Each row is a point on a landscape with many valleys, with its height.
From any point a ball rolls to the lowest of the 2 points nearest to it. It stops when none of these is lower. Distance is the straight distance between rows; heights are no part of it.
J995 h=70.4: [-10  27   4 -37  17  -4  12 -25   3 -22   5  33  -3   1  22  49   2 -14
 -27  -9 -12   2  -6   0  14 -11  -7  -6 -10  20 -42   4  -9  27   5  16
 -15 -13  10 -17  10  37  -5   5 -19 -22  14 -21  -5  -7  31]
J235 h=51.2: [-50   0 -11 -16   6   3  24   0  15   1  23  -3  18  -1  16   7  12  -8
 -13 -34  15 -16  20   6  11   2 -18 -24   4  19 -29 -21  10  25  23   4
  -1  -7   5 -31  18  18 -16   4  -8  12 -16  -4 -26   8  19]
J456 h=69.0: [ 25 -27  -2   0   0   6   2   7   3  18 -12  -5  21   7  -4 -23   1 -19
  20  16  11 -11  -4  12   6  -7  19   1 -26  49  17 -25  11 -22 -18  -6
  17  24  -4  39  -3  -3  19 -30  14  26 -10  16   5   2 -33]
J178 h=33.1: [-23 -23  -1  16   0   6   0   4  -9  14  -2  12 -27  15  11  -1  34  22
  28  30   5   0  -3   9 -21 -11  21  54 -14  -8  32  33  -6 -25  23  10
  30  12  10  -3 -10   1 -25   3 -15  24  -8  -9  -8   2  13]
J983 h=54.1: [ 21   3   1  -5 -17  -2 -12   3  -7   4   1 -24  17 -16 -10 -13 -14 -14
 -15 -12  -7  14 -10   3  -3  28 -12 -16  11  -6  -3  -9 -16  -1 -22 -18
  -7   4  -8   8 -13 -28  11  10  15 -14   7  11  14  10 -12]
J615 h=47.8: [-17 -16   4 -12  15   6   6   8 -11  -2 -18   3 -22   1  13  -5   3  -5
  -1  15  -8  -2 -16   7   3  -7   6 -11  -9  21 -15 -14   7 -11 -15  12
   2   9  -3   1  18  23   8   0   9  19  13  -4  -3  -9  -8]
J503 h=40.6: [ -1  14 -16 -25  21 -11  20  -1 -13   2  22   2  30 -10   2  51 -35 -14
 -16 -14  30  -7  26  -5  22  -4 -16   7 -13  33 -31 -17   2  38  16   7
  -5  -6  -2   0  20  15   4 -37 -10   0 -11   2 -10   6   4]
J171 h=21.7: [ -7 -13 -18  13 -20   1   9  22 -13  23  -4  21   0  -1  -3   5  33  11
  -2  -6   3  16 -34   4  -9  17  30  19 -25  -7   3  27   5 -21  -2  12
  12  24  16  -4  -2 -16 -21 -10 -11 -11 -37 -16 -26  20  22]
J932 h=65.8: [ 33 -25 -11   1 -12  11  -1  24   7  35 -23   6  -5   0  -5 -36   5  -8
   6  11  11  13 -42  10 -21  16  35  -3  -6  10   9 -19   7 -34 -42  12
  10  34  18  16  -9   2 -11  -2   8  14 -15  -3  10   6 -23]
J287 h=27.0: [ 17   7  -8   6 -18  -9  -5  10 -10   6  -3  28   6  -3 -13  28  29  -2
 -13 -17  -8  24 -46  -3 -14  21  28   8 -25 -14   0  30  -1 -17  -4  11
  -7  25  12   0 -17 -32  -4   1   4 -37 -30 -17 -19  29  23]
J438 h=28.7: [-40 -21 -18  11  -9  -2  13  22 -14  23  11   5  -1   9   3   3  25  21
  21  13   4  -7   6   6  -1   5   8  42 -19   0  11  18  -8 -11  33   6
  30   6   9  -8  -8 -11 -25 -15 -14  11 -24  -9 -18  15  20]
J37 h=55.9: [ 19 -26   8   1  11   8  -8  -4  -5 -14 -19 -18 -13 -12  -7 -12 -19 -25
   2  25  -6  -8  -4   6  13  -6   0 -28   9  45   1 -38   5  -8 -31 -19
   0   5  -5  27   5  11  36 -10  12  18  29  18  29 -18 -37]
J151 h=55.0: [ -4  -1  11   1   6  -2   7  -1  14 -15   0 -14   9   6   2 -13  -5  -9
   1 -10  -4 -14  19   3   7  -7 -15 -18  -1   6  -8 -19  10  10  -1 -13
  -8  -9  -6   1  11  -3  11   7   5   4  11  16   5  -5  -6]
J192 h=41.3: [-21  14  -1   9  14 -11  12  -6  10  -2  17 -15  11  23   0   2 -21  36
  26  -5  30 -21  50 -10   3 -17 -34  13  16  -7  15 -10   7  29  45  -9
   2 -13   4 -16   1  -8   2 -12  -1  28  -3  19  10  -8   0]
J191 h=52.8: [  7 -29 -10  -2  -2   4  -9  13 -22  15 -15   7 -18  -6   1  -6  13   1
  10  30   2   8 -26  18 -16  -5  24  29 -26   3  12  18 -10 -24  -7  16
  16  18   1  15  -9   9  -4 -17 -13  12   1  -5   8   3 -10]
J497 h=52.9: [ 18  -2  -5  20  -4  -1 -24 -10 -25 -14   5   6 -21 -12  -1  34 -15  13
 -11  22  -1  24  -8  -8  -2  15   5  35   2 -38  17  51 -31   9   6  -5
   5 -20   1   7 -24 -16   2   2 -21 -35  21   5  13   8  15]
J199 h=56.8: [  4   8   6   5  28 -10  18  -1   4  -7  22 -12  23   7  -4  30 -34  10
  10   1  47 -20  52 -12  12 -31 -17  -5  13  35   4 -31  22  31  15 -14
  -7  -2  -8  11  18   4  14 -43  18  37 -10  17  15  -6   0]
J603 h=58.1: [  2   8   9 -12  -2  13 -16  -9  -8 -29  -3   3 -26 -22   6  13  -7  -8
 -20  -3 -13  14  -9   1  -5  11  -1   1  17 -23 -13  12 -21  11  -2   4
 -13 -16   4 -12  -5   8   5  21 -10 -23  35  -2  12  -2  13]
J267 h=40.3: [-15  -5   4  24  -9  -8  -9  -3   0   0   8  -8  -7   8   5 -14  10  26
   6   9  -9   6  14   1  -6   5 -11  31  -3 -35  17  29 -14   0  25  -7
  14 -14  -1  -6 -14 -17  -8   9 -11  -8   2   5   0  -3   4]
J551 h=72.1: [-28   9  -5 -21   5   0   4  -4 -13 -15  14  24   2 -10  15  45   6  -6
 -26 -14  -6   8 -12   6  10  10   1  13 -15   5 -33  14 -20  22  12  12
  -1  -6  17 -19   3  11 -11   2 -27 -22  -7 -15 -19  11  31]
J904 h=53.7: [ 32 -10   5  17   9  -1 -12 -12  -5 -20 -10 -23  -6   0  -7 -15 -27  -8
  19  20  -2  -3  11   2  12 -19 -11  -8   8  19  13 -16   8   6 -18 -17
   2 -15 -12  27  -5   0  20 -16  17   9  31  22  30 -21 -34]
J31 h=22.4: [-14  -6   4   8   5   5 -19  -8 -11 -19 -11 -37 -19 -29  -3 -16 -36   2
 -12  10   6  -1  10  10  11   6 -23 -12  38  -4   2 -15 -14  22  -7   3
  -5 -22  -4  -2  -9  23   4  20 -18  15  51  25  20 -27 -25]
J486 h=46.8: [  5   1   9  16   7 -11  -2 -11  16   7   2  -9   4  36   3 -24   8  11
  48  17   7 -15  32   5   0 -32 -11  22  -4   7  31   0  12  -9  27 -10
  19   0  -9   9 -10 -11   8 -19  15  31  -4  11  13 -12 -15]
J36 h=67.3: [ 32 -23   0  -5  -8   8  11  17   5  22 -21  -8  11   0  -6 -28   0 -20
  -1   6   0   6 -24   7  -1   9  17 -25  -6  33   0 -29  16 -29 -40  -5
   3  27   7  23   0  -7  11  -3  24  14 -10   8   4   3 -27]
J689 h=76.0: [  1 -16  -6  21 -16   9 -16  25  -6  12 -20  21 -29 -19  -6  -3  30  21
  -7   0  11  23 -47 -14 -33  23  33  12  12 -24   1  21  -9 -28 -23  14
   4  21  22 -20   6   2 -32  21 -13   4  -9 -24   2   7  22]
J470 h=46.6: [ 38  11  -6   4  27  -4   2 -16 -15 -18  11  -5  10   3  -2  30 -35   0
  13  14  14   4  28 -18  10 -24 -10  22   0   5  -9   1  11  30   8  -4
  -6  -8 -18  20   8   2  13 -42  10  -6  14  14   6  -7 -15]
J113 h=60.4: [ 20  22  12 -27  -5  16  -8 -14  12 -34  -1  -1  -2 -17   8  15 -18 -36
 -21 -10 -15   6   2  -2   1  11  -8 -29  28  -4 -26 -15  -6  16  -9  -4
 -28 -10  -1  -5   1  10  16  24   1 -19  32  -6  20  -1  10]
J829 h=76.9: [ 33  -5 -12   8 -25  -3 -17  27   7  18 -17  26 -10 -12  -9  -9  14   0
  -2  -1   3  26 -59  -9 -38  27  36   1   8 -15  -1  10  -7 -32 -32  17
   0  33   9  -4  -6 -16 -22  18  14   0 -13 -20  10  13   1]
J650 h=28.6: [ -2  -5  -3  18  -8  -1  14   2  20  33  -6   6  -2  27   3 -40  32  11
  25   0  -6   2   3   1 -13 -14  21  12 -13  -1  21  10  27 -26   5   8
  15  14   6  -4  -3  -9 -12  -3   5  16 -28  -5 -23  -6  -4]
J749 h=75.0: [-22 -13   8   2  -2  14 -16  12 -14 -12 -12  24 -28 -25   5  15  26  17
 -19   3  -8  20 -37  -8 -17  14  23   9   2 -16  -9  26 -18 -14  -8  13
  -1  10  20 -16   3  11 -13  28 -19  -8   5 -26  -5  10  29]
J698 h=46.1: [-33  11  -7  15 -19   4  -4  -8  16   0  21 -31  28  -4   7 -21   4  29
  -7 -25   1  -1  17   6  -1  27 -27   1  26 -34  -4  16 -20  20  32 -12
   5 -20   7 -19  -4 -11 -11  19 -28 -14 -11  10  -3   0  -1]
J651 h=56.3: [ 27   8   5 -16 -14   1  -6  10  11  -2   0   3  14 -21  -9 -12  -4 -26
 -19 -18 -19  19 -32  -9 -15  28   0 -29  23  -3 -15 -10  -2 -16 -29  -4
 -21  22  -7  -2  -2 -21   6  27  27  -6  -1  -6   2  18  -5]
J801 h=16.3: [-10  -1 -15  -3   6 -18   7  11 -41   3   7  24  -5   5   0  63   8   0
   7  26   4  -1 -18   8  11  -5  13  56 -38  15   5  36 -17  -1  21  12
  24   3   9   8  -9 -14 -14 -25 -27 -13 -26 -11 -17  18  19]
J92 h=41.8: [ 40  17   1   6   7   5 -17 -28  -3 -29  -4 -14 -17  -5  -7   6 -33   2
   4  12 -10  12  14 -16   5 -11 -14   4  22 -30   7  12  -6  19  -6  -8
 -15 -24 -18  11 -15   1  12   5   4 -25  36  15  21 -16 -10]
J346 h=31.4: [ 47   7  -3   2 -20  -4  -6   2   0   5  -5   9   4  10 -17   1  17 -13
   0  -3  -7  22 -33   1 -23   3  23   5 -23 -18  13  25   4 -24  -9   0
  -4  20  -5  14 -23 -31  11   4  27 -25 -14  -9  -1  17   3]
J99 h=51.6: [ 39  13  -9 -14  -9  -1  -7  -1 -19  -4  10  -8  17 -15 -11  20 -22 -19
 -14 -13  -1  24 -15  -3   4  21  -5   5  -3 -13 -19   7 -19  11  -7  -8
  -9  -3  -4  15 -11 -25  19  -8  12 -37   5   4  10  15  -2]
J206 h=59.8: [-12  11 -10   4  17 -11  16   9 -19  20  18  -7  23  16 -11  32 -28  22
  24  -1  54 -24  46  -6  17 -27 -14  16  -5  22  12 -25   8  26  38  -6
  10   5   0   4   1  -3   3 -58  12  29 -22  13   4   7  17]
J311 h=43.2: [-26  12   5  31 -24  -1 -24 -15   9  -8  10 -23   4  -7   5 -17   4  44
  -6  -1   0  12  11  -4   0  28 -19  15  24 -52  22  38 -39  12  20 -10
   4 -28  -3 -15 -17 -14  -7  26 -20 -27  -1   6   6  -4  -3]
J742 h=53.6: [ 14  28  -1   5 -14   1 -14 -25  11  -5  10 -37  33 -10  -6 -16 -32   5
 -12 -21   6  -2  17   4   5  24 -37 -24  32 -23   7  -2 -22  23  -9 -18
 -12 -19  -3  -3 -12 -24   9  29   0 -22   8  19  18 -11 -24]
J746 h=43.6: [-19   6   7  22  -5 -19   6  -4  20  14  10 -16   1  32   1 -31  14  34
  34   9  -2 -10  28  -3  -1 -12 -23  24   0 -20  31  17  -5  -7  36 -12
  13 -11  -3 -10 -15 -19   0  -2   4  12  -9   6   4  -7 -13]
J847 h=40.2: [-41 -25  -2  -1  13   4   4  15   0  14  -9  -6 -20   8  11 -27  14  18
  25  24   1 -14   8   6  -5  -9   8  11   4  15  10 -15   8 -16   7  10
  25   6   6   0   7  22 -17   2   0  47  11   3  -5 -13  -5]
J288 h=22.8: [-41  -2  -8  -3  13 -10  15   9 -25   7  14  29 -16  12   9  43  22  12
  11  10   0  -9  -7   6   8  -9   2  37 -23   8   0  24 -14  -1  31  11
  21   4  13 -15  -3  -4 -28  -9 -13   6 -21 -11 -27  14  34]
J378 h=54.9: [-29   9  -5 -11   4  -3  11  -3  11   2  17  16  11  10   9   9  24  -7
 -10 -39  -5  -2  11   1   5   2   2 -14 -11  -6 -18   4   8  12  21   5
  -4  -5   4 -22   5   4 -11   4  -5 -18 -28 -10 -35  14  25]
J414 h=51.7: [ 43   8   5  27  22  -6 -16 -23   8 -19   3 -19  15  17 -11  -8 -32  10
  37  23  12  -7  32 -11   9 -35 -21   3  17  10  23  -5  17  13  -2 -22
  -1 -17 -20  29  -5  -6  18 -29  18  12  16  27  24 -22 -37]
J678 h=45.0: [  5  15   2 -14  18 -17   9 -16   1  -6  27  14  14  14  -1  38 -11  -9
  -2 -22  15  -7  33 -10  11 -14  -9   7 -12   5 -20  -3  13  33  22   4
  -2 -10  -8  -5   5   0   2 -19   1 -21 -12  -2  -8   2  10]
J841 h=44.0: [-44 -32  -2  -3  15  12  23  22   4  17 -14   2 -18   1  15 -26   9   7
   5  15  -2 -12  -8   3   6  -4  10 -21   5  39 -12 -33  17 -18 -20  10
  20  15  14   1  26  30 -13   5   3  48   1  -1 -15 -17  -7]
J53 h=70.8: [ -5 -23  -4  -2   6  -3   5  14  -2  23   2   2  17  18   2  -5   5  -9
  35  20  17 -21  15  14  15 -20   9   7 -21  52  15 -26  13 -14   9  -5
  25  19  -8  26  -2   5   8 -48  16  47 -18   9  -5  -2 -13]
J490 h=60.2: [-21  11  20 -16  10   8  -7 -18   3 -31  -3  24 -29   1  20  25   6  -1
 -15   4 -23  -5   0  -5  -4 -18   5   3   6 -14  -8  14  -5  12  12   7
  -9 -15   4 -20  12  23  -8  27 -13  -9  29 -18   1 -11  30]
J809 h=62.2: [-10  16  13 -20  21   3   5 -20  11 -35   5  16 -21   9  21  23 -13  -7
  -1  10  -8 -15  18  -8   6 -27 -10  -6   8   6 -15 -11   4  26   7   5
 -16 -19 -12 -13  20  33   3   4  -1   2  31  -6   8 -20  15]
J259 h=49.1: [ 41   6  -6  -5   8  -1  -2 -12 -12  -8   6 -19  20 -10  -7  19 -37 -17
  -9  -3   7   7  12  -7  13   1 -15  -2   0  -2 -19 -10   1  23  -8  -9
  -9  -9  -9  21   4  -9  20 -20   9 -21  14  15  12  -1 -20]
J530 h=64.4: [ -1 -29 -12   9  -9  17  -9  35  -3  36 -30  12 -32 -14   1 -31  12   8
  -2  11  14  11 -40   2 -26  14  36   3  12   5  -8 -16  -2 -32 -40  25
  15  25  27   3  10  24 -20   0 -11  25 -10 -17   5  -3  -9]
J813 h=63.9: [ 16  12   9  14 -14  -8   1 -11  23  14  -5 -12  16  20  -8 -39  16   4
  11  -9 -18  -1   9  -2  -3  -4  -3 -17  -5 -17  15   3  15 -19  -6 -12
  -8   0  -5   3  -8 -24  11  15  21 -13 -10   6  -3   6  -9]
J557 h=54.5: [ -2  -4   5  19 -20   5 -31  -8 -12 -14   4   0 -15 -24  -9  11   8  16
 -19   3   1  28 -19 -11 -11  38   6  16  18 -44  17  41 -44   1   3  -3
   3 -14   2 -11 -26 -13  -6  27 -12 -25  14  -2  12  14  15]
J241 h=15.2: [-13  -9 -25  18 -17  -4  15  23   2  45  10   4  19   1 -17 -16  30   0
   3 -31   6   9  -7   3  -3  22  17   9 -24  -6   3  18  14 -17  10   7
  13  14  11  -5  -5 -24 -16 -20   0 -12 -55 -11 -38  19  11]
J547 h=50.6: [ 14 -13   4  -9  12   7  -8  -2 -17  -9 -19  11 -30   5   4   8   8 -14
  11  32  -6   5 -23  11  -8 -23  20  12 -20  20   1   7   0 -19 -14  14
   4   7  -8  16   2  13  12 -15   8  12  17 -13   8  -8 -13]
J335 h=56.1: [  1  18  15  -2 -11   5  -5 -10  23 -18  -1 -20  18  -6   6 -25  -3  -5
 -12 -23  -8 -11  14   3   2  14 -25 -36  28 -11  -5 -14  -1  12  -8 -18
 -15 -10   1 -13   0  -5   7  38   1 -12  17  12   9  -6  -4]
J601 h=64.1: [ 12  10  19 -17  20  11   0 -18   6 -39 -10   7 -26   1  10  19 -15 -25
  -3  19 -16  -6  -1  -5  16 -22  -7 -18  10  20 -17 -24  11  12 -15  -1
 -23 -12 -15  12  19  29  23  -1  10   2  38  -9  22 -21  -8]
J224 h=60.6: [-11  29  21   1   8 -20  17 -20  45   3  17  23   2  35  -9 -17  24  -3
  12 -31  -7 -31  43 -14  13 -19  -4 -35  -5 -13  15 -10  39  -9  23  -4
 -19  -6 -14 -19   3   3   1  14  13 -10 -32 -14 -20   2   8]
J668 h=15.9: [  0   1  -7 -11  -1  14  -9  -7 -14 -18  -3 -37   6 -37   4   9 -48 -19
 -27  -9  10   3   5   6   5  22 -27 -18  36   2 -16 -19 -16  27 -12   0
 -11 -17   3  -3  -3  10   8   9 -19  -1  32  23  22 -14 -16]
J921 h=17.5: [-48 -15 -30 -17  -3   1  26  35 -30  20   7  16  12 -17  -2  20  14   8
  -4  -2   3  -8 -25  13  15  17   6  14 -28  26 -25   1  -9  -5   8  15
  14   6  13  -5  11  11 -22 -27 -23  10 -34 -16 -36  23  24]
J215 h=51.4: [  9  22  -6  16 -20 -11  -7 -17  11  21  21 -35  50   3 -13 -20 -21  20
  -8 -22   5  -3  25  -1   9  18 -35  -9   4 -30  13  14 -22  18   9 -20
  -8 -18  -3  -2  -9 -34  11   6  -1 -26 -21  13   4  -2 -26]
J986 h=49.4: [ 28  -4   3  19  10  -3 -19  -8   4   5   4 -17  16  22  -4 -21 -20   8
  51  31  19 -12  30   8   6 -31  -7  30  -2  20  37   0   7  -4  11 -20
  21  -1 -16  34 -17 -13  13 -42  13  34   5  25  21 -16 -36]
J111 h=54.0: [ 22   9  12  15  20 -12   7 -18  18 -15  15 -14  23  13  -6   5 -28   2
  17   0  20 -18  47 -13  10 -34 -26  -9  15  14   5 -21  24  23   2 -20
 -13 -10 -14  12  18  -8  16 -18  10  12   4  22  19 -14 -21]
J604 h=26.5: [-22 -16 -20 -18 -10   6  21  30 -25  26   3   1  26 -19  -5   2   9 -11
 -23 -25   2  -1 -18  12  14  26   7 -11 -24  24 -32 -15   1  -5  -7   9
   0  12   8  -1  16  -3  -6 -20  -9  -5 -32 -10 -32  24   7]
J889 h=63.3: [  5  20  15  20  -5 -21  16 -16  48  15   7  -2  29  24 -19 -44  19   2
   6 -32  -7 -23  32 -12  13  -9 -13 -41   1  -9  21 -11  34 -18   4 -12
 -23  -5  -5  -9   0 -20  15  18  17 -17 -32   2 -10   4 -18]
J639 h=51.0: [ 11  -8  -2  10  -4  -2  -9  -2 -23  -8  -2  16 -19   4   1  29   8   1
  -1  19  -4  12 -14   5  -7  -4  14  37 -25 -14  11  40 -11  -3  10   4
  11  -3   2   8 -14 -15  -1  -5 -14 -22   4  -4   3   8  14]
J492 h=58.6: [  3  16  10 -16 -11  17  -4  11  21 -14  -8  15   3 -15   2 -17  13 -17
 -20 -26 -20  14 -26 -11 -11  28  11 -37  31 -15 -17 -11   2 -13 -24   7
 -19  15   8 -25  13   6  -7  36  14  -6   3 -13  -7   6  19]
J969 h=24.4: [ -5   1  11   1   6  -4  12  -2  13   6  -5  12 -14  31   9 -15  26  -1
  23   6 -11 -12  10   0  -1 -29  10  -3 -16  10  13  -2  22 -17   9   4
   5   8 -10  -2   8   4  -6   0  16  18  -2  -6 -19  -9   6]
J685 h=30.9: [  7 -15  11  -7   4  13 -11   8   5   7 -34  18 -45  -1   4 -14  16  -4
  -1  25  -9   7 -32   1 -24 -14  29  -6   5   1   7  -1  11 -35 -33  17
  -4  19  10   0   7  27  -6  22   7  23  14 -19   9 -17   3]
J567 h=16.9: [ 21  10  24  11  11 -12   9 -14  24 -10  -2  10   3  40  -7 -12  15 -16
  26   3  -6 -21  25  -5  10 -43   2 -22 -12  21  14 -15  35  -8  -2 -12
  -5   4 -26  12  12   1  16  -8  27   8  -4  -3  -5  -8  -8]
J697 h=51.8: [-11  -9 -13  -1  -2  -6   1  10 -11  10  12 -17  18   2  -1  -6  -8   1
   2  -6   2  -7  17   6   8   5 -13  13 -14  -1  -5  -4  -2  11  14  -7
   8  -6  -3   4   1 -13   2 -17  -7   6  -4  15  -3   4  -8]
J934 h=7.5: [-25 -28 -28 -10 -12  -8   9  35 -44  11   1  11  10 -18  -5  27   7   5
  -3  22   3  -2 -22  16   6  14  15  41 -34  12  -7  17 -20 -11  10  16
  21   8   9   8  -6  -4 -15 -28 -34  -1 -28 -11 -15  25  16]
J100 h=26.4: [ -7   6   8 -17   9   9  10   7   7   6 -30  40 -35   1   9   4  10  -4
 -12  20 -16   3 -51   3  -7 -17  22 -28  -6  14 -12  -4  11 -28 -30  20
  -8  14  13  -9  28  31  -5  23  11  15  10 -31 -11 -15  17]
J726 h=62.3: [ 17  23  11  14 -25  -1 -11  -8  34  10  -9  -4   7  11 -13 -41  22  17
   0  -8 -24  14 -13 -11 -18  21   7 -11  16 -39  25  19  -6 -23 -16  -8
 -12   8  -5  -6 -15 -25  -2  32  21 -15 -12  -7   2  10   2]
J820 h=27.9: [-19  -1  -4  -5  26   6  -8  -8 -10 -26   0 -19 -19 -17  14  14 -46   6
  -6  13  11  -3  27   1   4  -9 -23  10  32   7  -5  -9  -4  36  15  12
  -5 -23  -4  -8   2  30  -2  -8 -21  19  39  22  12 -21  -9]
J943 h=34.3: [-19  -5 -18 -28   2  -2  21  18 -26   9  10   0  32 -21   3  32 -14 -24
 -28 -20  12 -10  -6   9  25  15  -6  -5 -27  34 -37 -22  -6  15   2  11
  -3  -4   4  -1  15   7  10 -27 -17  -2 -13  -3 -15  16   0]
J446 h=32.8: [-25   5 -12 -10  13   3   5  -7   5 -20  16 -15  10  -4  20  14 -30   9
  -9 -11  14  -9  34   2  -2   0 -23   7  23  -6 -13  -5  -3  37  29   2
  -1 -19   5 -24   8  11 -11   3 -21   9  14  19   5 -10   6]
J553 h=73.9: [  1   7  -3 -24   9  -4   2   4 -29 -13  -2  16  -9 -15   6  37  -7 -11
 -19   5  -7  15 -22  11   5   5   6  15 -21   8 -29   6 -18   6  -3  11
  -5  -5   7   5   4   0  14 -10  -9 -21  12 -11   0   6   8]
J310 h=46.2: [-42   3  -4  -9  11  -8  23   5   5   5  18  -8  13  17   4   8  -5   7
  11 -17  27 -24  38   2  12 -15 -24  -4   3  16  -5 -29   7  28  33  -6
   4  -8   0 -17  12   7  -7 -12   4  33 -10  12  -5   1  11]
J148 h=21.0: [  5  15   3 -12  -1  -2  15   5   7  12 -16  40 -17  17   6   8  22 -11
  -5  -2 -14   0 -36   3  -1 -22  26 -22 -22  10  -3   2  25 -22 -20  15
  -5  17   4  -6  19  12  -5   5  19  -1 -14 -22 -29  -5  18]
J413 h=57.8: [ -8  26  13 -14  10 -19  12 -19  23   3  17  37  -2  23  -3  13  25 -18
  -7 -39 -10 -13  19 -10  10 -16   9 -29 -20  -5  -3  -5  27   1  15   9
 -12  -8 -11 -14   0  10   0   6  11 -32 -34 -18 -31   8  24]
J792 h=24.2: [ 34  21  24  16   3 -16   9 -21  33 -17   0  -5  16  30 -19 -24  -1 -12
  19  -4 -14 -23  29  -5  10 -25 -13 -33   3  -1  14 -17  27  -7  -9 -25
 -22  -6 -22  15   0 -11  28  11  22 -13  10   4  16  -7 -19]
J631 h=22.5: [-16 -13 -12  10 -13  -1  21  19  11  38   7 -13  21   4  -9 -38  21   7
   5 -18   1   0   2   2   2  13   8  -7  -8   4  -1  -7  22 -16   1  -1
  12  10   9   0   1 -16 -13  -8   5  12 -28   1 -29   8  -4]
J704 h=62.7: [-22 -38 -11   2 -10  16   1  39  -6  31 -18 -20  -3 -27  -1 -42   8  13
  -4   5   5   2 -20   3  -8  28  14 -10  17  10  -9 -27   2 -24 -29  11
  15  19  21   9  10  17 -23   0 -16  24  -8  -4  -3   1 -14]
J70 h=36.5: [-32 -19   8  11   2   4  -5   0   1   4  -9  -2 -34   6  12 -21  26  19
  17  22 -10  -2   6   1 -18 -14  10  24   2 -15  17  20   1 -19  14   5
  17   0   3 -12  -1  12 -16  19  -8  26  13  -8  -4 -12   7]
J345 h=37.0: [-27  13  -2   9  16  -6   6 -12   6 -16  15  -9 -10   9  17  11 -19  38
  11   5   9  -5  39  -4  -1  -8 -24  27  25 -32   9  15  -8  30  52  -3
   3 -24   2 -24  -2   4 -12   9 -21   6   9  17   7 -12   7]
J308 h=37.1: [ 35  -6   6  13 -17   3 -25 -18  -2  -3 -15   2 -32   7 -10  -9  12   0
  13  30  -5  16 -20   5 -27 -16  21  22  -5 -27  37  33 -11 -22 -11  -1
   0   3 -11  14 -35  -9   1  17  10 -10  22  -3  23   1  -6]
J330 h=60.5: [  1  24  14   4 -19  12 -17   0  27 -15  -5  15   1  -1  -6 -29  24  11
 -11 -24 -26  10 -17 -17 -17  26  14 -25  30 -41   8  12  -1 -17  -4   0
 -14   8   4 -19   4  -1 -12  44   2 -10   2 -10  -5   8  26]
J709 h=34.2: [ 36 -14   9   8  -8   9 -26  -5  10  12 -31   9 -43  -2  -7 -27  15   1
  12  24   0  12 -32   5 -33 -16  34   9   4 -10  31  11   3 -39 -31  15
  -8  21   0  12 -23  17  -6  25   7  14  12 -10  22  -9 -14]
J687 h=58.2: [ -1 -29   4 -11   1  13  -1  15 -12  -1 -13 -21  -5 -30  -3 -13 -18 -21
 -15   6  -7  -3 -18   9   8  23  -6 -34  13  33  -9 -39  -2  -8 -31  -8
   0  13   5  15   9   6  19   6   7  15  17  15  21  -3 -25]
J840 h=60.7: [ -9 -42 -11 -12 -18  16   1  35 -21  26 -16 -26  17 -38 -10 -26  -8  -2
 -21   8   1 -11 -24   7   3  33  -5 -19   5  28  -8 -41  -7 -14 -33   0
   9  18  11  18   6  11  -2 -13 -15  22  -6   4   8  12 -26]
J175 h=44.2: [ 35  22   6  -4  17  -4  -4 -27  -6 -26   4  11 -10  12   1  33 -21  -1
   6  10  -8   5  20 -17   4 -21  -6  18   2 -18  -4  17   9  29   9  -2
 -15 -16 -12  10   0   6   4 -12  -2 -28  23   0   7 -10   4]
J773 h=73.8: [-23  -2   3  -1  -6  16 -11   1  -3 -15   5  12   2 -14  11  12  27  10
 -23 -21 -11  14 -15  -4  -6  26   6   2   5 -24 -19  22 -19   5  11   2
  -1   2  15 -23   3   4 -12  22 -20 -22  -6 -12 -12  16  37]
J660 h=68.4: [-13  25   7 -30  17  -9  26 -16  14 -18  13  27   2   7  20  36   2 -29
 -24 -19   1 -15   2  -1  22 -22 -14 -32 -11  36 -36 -23  11  25   3   8
 -11  -8  -8 -14  19  38   1  -2   2  -6  -2 -12 -13  -3  17]
J701 h=23.4: [-16 -11 -10 -12  -7  15   4  10 -10  -2   4 -34  26 -29   8   1 -27 -16
 -29 -22   8 -12   4   8   6  28 -22 -15   7   7 -22 -22 -10  22  -5  -6
   0 -10   5  -4  10   2   3  -1 -19   4   8  12   8   0 -11]
J379 h=48.5: [  6   9   6   3   5 -14   4 -10  -4  -6  14  14  -2  22  -3  23  12  -2
   1  -9 -10   3  11  -1   1 -11   4  22 -22 -12   0  21   2  10  19   3
   2  -3  -6  -4  -5 -17   3  -8  -2 -26  -9  -5 -12   8  17]
J412 h=39.4: [ 48   2  -3  14  -3  -1 -22 -21 -15 -15  -6  -9 -24   5 -10   9 -16   0
  15  30  -4  23  -3  -4  -4 -14   3  25   4 -28  26  31 -16   0  -2  -8
   3 -16 -20  20 -27  -8  11  -7   8 -19  29   8  20 -11 -16]
J607 h=55.7: [ 28   6  -8   3 -11  -1 -16  -9 -12   5   2 -47  28 -24 -19 -10 -41  -3
  -8 -10   5   1   8   8   9  31 -29 -18  17  -3  17 -14 -21  15 -26 -27
  -4 -14  -6  17 -13 -32   6   9   9 -10  10  23  18  -5 -40]
J702 h=66.3: [  4  13  17 -19  15   0  21 -13  18 -24  -1  15  -3   9  14  20  -1 -32
 -13  -1  -6 -15   4  -6  22 -25  -4 -38  -9  37 -22 -35  20  12 -13  -7
 -21  -2 -19   3  27  26  23   4  18  -5  10  -9   2  -9   2]
J225 h=56.2: [ -4  -1  19   5 -12   9 -34   1  -2 -22 -10   9 -32 -31 -12  -2   9   6
 -21   1 -11  27 -26 -15 -23  21   8  -1  31 -33   7  20 -34  -7  -9   3
 -12  -5  -3 -18 -14   6  -5  41  -7  -7  27  -9  16   3  15]
J565 h=48.9: [-12   1 -10  11 -21  -1  -9   6 -11  17  15 -38  33 -16  -7 -19 -15  17
  -9 -11   0   2  12   7   1  30 -17   9   1 -27   5  11 -24  13   6 -14
   7 -15  -4   1  -9 -24  -3  -2 -17 -14  -7  19   1   6 -13]
J652 h=26.9: [ 22   7  -4   1 -12  -4   7   6   3  18 -10  13   2  14  -9  -9  18 -15
   0 -17 -12   9 -17   4  -7  -4  21 -13 -24  -1  -3   5  22 -22 -14   9
  -6  18  -2   1  -3 -14   2  -3  23 -14 -24  -8 -23   9   9]

For each start below, name the point where the ball stops.
J99 | J148
J456 | J414
J551 | J934
J829 | J414
J191 | J934
J603 | J934
J413 | J668

Call two points neighbours if one is among the 2 nearest of the other. Go from one point of each pair to the other, from neighbour to neighbour, staying as low as possible. Name the highest point that can't be avoided.
J565 and J668 | J697
J241 and J668 | J607
J934 and J414 | J113
J567 and J148 | J346
J241 and J567 | J650
